Each row is a point on a tangle of strands that fork, close into loops and nearly touch. The rows are in no order.
In the rows, 128 means zero.
Points whose rows are less than 109 apart are linked; no others are. Some points are linked to none.
K_580: [102 108  66 174 173  98 107 109 140 100 137 141 109  74 100 123 154  98
 111 161]
K_873: [163 139 117 138 116 120  85  95 108 147 123 109 160  97 139 157 175 127
 150 156]
K_282: [182 168 139  99 106 118 150 123 114 119 130  89 159 129 146 105  65 118
 165 149]
K_672: [117 126 125 128 152 162  88 143 172 144 171 102  94  79 112 108 166  99
 121 172]
K_459: [148 134 115 159 183 102 136 119 133 145 157 105 153 142  98  85  54 103
 116 191]
K_971: [102 126 145 102 143 169 117 123 154 132 105 146 114  90  74 145 119 158
  67 164]
K_794: [140 132 134 126 109  98 123 140 119  96 148 108 106 114  87  93  62  71
 161 124]
K_445: [128  75 101 155 161 114 125 147  58  85 132 129 160 169 181 127  79 152
 125 154]
K_675: [145 104 126 185 130 108 186 156 159 112 169 116 149 119 142  83 119 120
 152 123]
K_414: [ 79  92  82 195 171 135 133 146 143  87 150 142  93 142 130 107 153 123
 108 112]
K_614: [122 118 161 152 111 173 130 123 129 166 151 131 142 139 181  90 161 132
 127  92]
K_650: [117 106 113 147 161 112  42 148 117  97 164 113  57 132 166 133 170 101
 107 133]
K_570: [ 70 134 125 138 137 157 205 146 147 126 117 166 139 144 127 105 163 145
 151  81]
K_138: [153 147 167 112 102 154 165 155 165 143 118  80 152 122 144 149 116 170
 150 148]
K_168: [ 84 103  87 162 176 127 154 122 145 130 138 150 127 110  97 107 144 120
 103 139]
K_681: [111 110 163 139 126 119  90 119 101  85  59 134 103 103  87 168 144 120
  89 139]
K_297: [136 119 123 114 127 114  67  85  53 179 102 118 154 188 159 156 112 132
 104 103]
K_903: [108  96 141 183 168 134 148 144 154 142 137  94 137 135 105  95  67 110
  94 164]
K_492: [107 112 150  86 134 168 124 176 159 126 150 111  96 140 108 133 121 151
 136 162]
K_579: [161 121 115 155 132 117 152 131 105  94 120 116 200 107 142 143 105 149
 163 180]
K_334: [111 111 119 129 123 128 225 151 166 116 169 176 139 151 156 115 145 170
 154 105]
K_4: [138 129 132 116 122 160 122 133 144 142  87 105 146 126  84 152  97 154
  98 157]
K_227: [187 171 122 121  86 157  92 132 160 185  84  84 152 131 113 133 106 108
 105 112]
K_235: [123 104 125 117 179 106  60 141  89 127 143  99  94 178 182 153 139 124
 104 147]
K_166: [145 150 104  93 124 129 101 124 145 137  80 117 131 144  82 157  31 146
  91 152]
K_853: [157 173 145 136  77  99 161  96 178 111 117 115 139  52 121 119 145 103
 155 144]
K_107: [139 131 157 146 152 173 146 151 138 125 154 136 134 197 163 201 237 134
 109 123]
K_772: [ 95  84 135 167 159 123 130 170 124  81 102 100 102 160 120 163  91 147
 132 151]
K_503: [136 167 161  89  82 143 155 137 182 176 126  89  85 136 154 111 126 123
 147  69]
K_872: [142 113 171 110  94 140 119 150 109  97 112 132 135 113 135 148 148 149
 147 131]
K_132: [ 69 104  98 138 191 109  91  95 123 147 120 161  73 127 143 157 132 132
  88 118]
K_548: [ 99 137 136 146 117 120 172 154 130  95  42 103 112 134  79 157 128 122
 146  87]
K_938: [133 124 126  64 121 125 143 155 144 136 179 137 114 128 123 114 101 138
 161 140]
K_780: [ 77 109 164 112 161 179 117 154 164 118 113 136  69 135 103 145 126 150
  88 156]
K_775: [148 131 142 107  93 141 168 125 120 144 137 176 171 119  80  95  96 136
 116 106]
K_354: [128 138 154  96 131  99  62 119 107 117  64 117  73 124  85 198 121 113
  75 120]
K_252: [111 118 160  93 120 147  85 151 117 148 135 111  78 180 143 133 128 121
 131  95]
K_981: [170 162 120 128 108 111 107  79 141 111 142 129 171  65 114 125 141 112
 166 177]
K_961: [ 99 124  97 143 203 105  75  81 142 146 150 152  82  89 132 163  96 121
  99 162]
K_941: [121 131  65 106 135 116  94  66  89 179 110 140 155 167 121 154  90 147
 124 114]
K_560: [174 173 165  97  58 157 130 128 156 166  83 110 154 115 144 138 142 138
 102  87]
K_841: [161 120 118 176 130  85 183 139 126 129 196 176 160 108 133  67 136 116
 137 138]
K_317: [147 127 123 125 137 130  54  84  62 102 120 136 158 123 148 119  99 113
 118 189]
K_825: [170 156 121 129 136 112 143 127 154 145 141 117 141 129  49  88  64  99
 118 167]
K_592: [153 127 122 105 123 119 178 113 111 132 144 204 189 121  65 120 120 162
 128 156]
K_541: [172 137 146 107 128 142 179 164 124 109 106  84 183 119 166 154 110 180
 163 189]
K_211: [130  95 136 113  88 123 130 120  88 114 131 162 159 130 175 139 140 165
 157 113]
K_582: [136  99  82 181 139  95 137 112 102 123 126 117 164 130 140 136 118 131
 161 128]
K_250: [125 117 133 116 110 106 117 147 131  89 184 145  91 100 117  82 124  75
 151 115]
K_972: [103 109 144  78 104 140  84 155 125 101 168 142  59 130 133 113 135 111
 147 106]
K_554: [155 123 155 181 120 148 134 115 124 205 130  85 177 147 179  96 135 127
 128  99]
K_976: [136 152 131  62 117 119  60 114 121 134  89 129  90 135 100 177  72 143
  87 137]
K_131: [109 130 159 178 159 150 135 140 128 132  76 110 149 140 115 161 219 111
  97 122]
K_530: [167 127 126 173 100  96 127 119  98  87 175 155 172  92 165  74 124  92
 137 130]
K_839: [117 142 141 130 112 150 151 144 181 103 146 143  94  88 167 122 214 137
 143 123]
K_932: [ 74 123 130 102 131 152 152 160 140 100 100 137  62 159 109 159 157 134
 153 102]
K_392: [120 128 131 132  93  99 155 137 116  91  86 114 111 117  78 131  83 101
 156  88]
K_386: [109 130 115 105 166  97 122 120 154 125 166 164  89 104  51 108 101 103
  98 176]
K_654: [ 49 131 116 121 156 147 157 136 118 110 107 179 125 115  96 102 154 131
 108 105]
K_982: [153 120 148 139  93 112 109 121  75  98 154 122 146 122 189  90 100  99
 157 119]
K_643: [ 37 132 129 117 176 150 117 118 124 142  88 175  89 136 122 133 149 147
  74 106]
K_73: [121 138 114 121 178  98  83  74 129 118 157 173 119 106 104 124  78 110
  93 183]
K_351: [130 111 135 148 134 118  69 115 103 114 114 120 125  97 120 161 187 118
 108 156]
K_189: [135  97 100 132 108 130 111 111  93 125 182 182 151 123 203 115 173 159
 140  98]
K_476: [120 128 129 178 130 132 151 126 132 134  97 125 147 115 158 143 208 126
 145  98]
K_303: [109 127 174 147 149 163 132 151 106 104 103 153 136 175 140 182 237 113
  88 110]
K_942: [114 179 167 110  99 171 162 157 165 154  72  97  97 154 113 117 138 118
 133  50]
K_750: [139 170 112  97  90 115 171 107 176 135 100 116 123  76  93 152 140 126
 166 119]
K_76: [165 142 158 103  74 110 180 129 131 121 143 136 170 118 134 105  78 144
 141 129]
K_889: [132 157 157  95  64 115 174 105 175 167 131  95 139 136 180 103 115 159
 131 104]
K_594: [150 125 146 179 156 145 122 155 140 127 163 105 118 176 188 153 215 129
 124 112]
K_299: [ 74 170  99 125 142 143 156 146 161 114 134 158  82 110 152 122 221 132
 163  84]
K_341: [114 119 129 137 158  84  63  93  92 123 112 133  83 140 142 148  58 111
  96 126]
K_521: [146 128 135 120 126  99  57 111  63 109  96  97 116 148 141 145  89  98
 121 145]
K_461: [128  93 134 153 153 123  84 121  50 144 110 109 157 184 186 122  87 137
  95 138]
K_518: [171 157 159 107  69 141 145 107 134 185 131 102 180 145 190  88  82 151
 120  97]
K_746: [158 134 156 130 115 159 125 142 120 189 141  74 155 157 179  84  79 127
 137 112]
K_115: [163 121 182 101  95 131 136 152 106 113  76 115 167 152 129 193 142 171
 129 115]
K_869: [153 114 120 138 127 142 113  99  84 118 136 151 203 116 130 118 112 143
 122 181]
K_31: [105  91 139 187 163 144 122 185 151  82 140  90 102 136 130 116 106 121
 110 173]
K_610: [144 131 113 205 128 130 159 131 155 123 153 123 137 136 204 137 225 159
 137  97]
K_50: [126 131 144 112  88 143 145  90 136 171 168 165 157 100 167  79 157 132
 122 101]
K_748: [105 158  94  93 149 132 142  96 137 174 145 178 131  90  62  83 154  97
 114 128]
K_737: [136 123 139 155 115 117 183 160 175 108 128  94 138 119 149 137 131 147
 169 129]
K_313: [116 109 110 103 121 141 161 151 148  95 181 180 120 112 155 128 184 169
 153 117]
K_902: [110  65  78 191 150  99 123 135  87 103 146 129 135 169 167 125 109 134
 135 106]
K_407: [128 141 143  78 102 159 149 116 134 168 162 191 143  96  97  71 142 121
 104 111]
K_171: [122 122 131 118 123 139  82 118 106 190 114 103 115 172 129 124 102 122
 104  89]
K_35: [132 148 100  91 145  99 141 127 162 150 158 126  87 129  42 100  73  91
 132 142]
K_78: [141 143  84  64 136  99 133  98 125 151 176 167 134 140  89 126 103 134
 166 140]
K_731: [115 105 106 170 160 143  90 160 128  56 152 138  63 136 137 147 186 133
 109 125]
K_797: [119 144 150 139 125 170 133 137 171 142 127 108 106  71 121 103 194 104
 130 131]
K_676: [183 182 119 104  84 128  97 112 122 146 101  91 143 143 122 123  70 107
 146 112]
K_927: [141 145  79  79 114 123 118  77 125 152 121 139 156 123  85 162 120 148
 149 136]
K_727: [122 155  84 112 137 111 201 120 166 160 124 127 135 109  57 123 128 120
 156 107]
K_480: [ 94 115  61 112 150  93 170 128 152 138 114 115 103 129  67 152 119 126
 167 121]
K_781: [126 122 144 139 110 111 164 147 111 106  58 116 139 165 109 202 159 147
 160  88]
K_210: [157 129 126  99 109 106  92 130  51  98 120 102 110 150 179 115  77  97
 174 125]

A tip is a point with one link. Name the tips that can be reached along the links from each point below, in the order of the rows.
K_461 | K_189, K_341, K_480
K_459 | K_580, K_672, K_235, K_772, K_299
K_76 | K_560, K_592, K_942, K_748

A fork is a point with three links, a tip a point with one. Leave the first point through the second and follow the links. Name the first fork or tip that comes.
K_579 / K_541 | K_521
K_4 / K_166 | K_480
K_981 / K_873 | K_297
K_132 / K_961 | K_772
K_903 / K_459 | K_654
K_252 / K_972 | K_189

A piece is two or more points that can be reached from each other along the links. Count, over all rows, the pieces, the separate loops (a circle has one, a figure eight two, a Y none), the forks (points with three links) and the tips (points with one).
pieces | 4
loops | 2
forks | 8
tips | 12
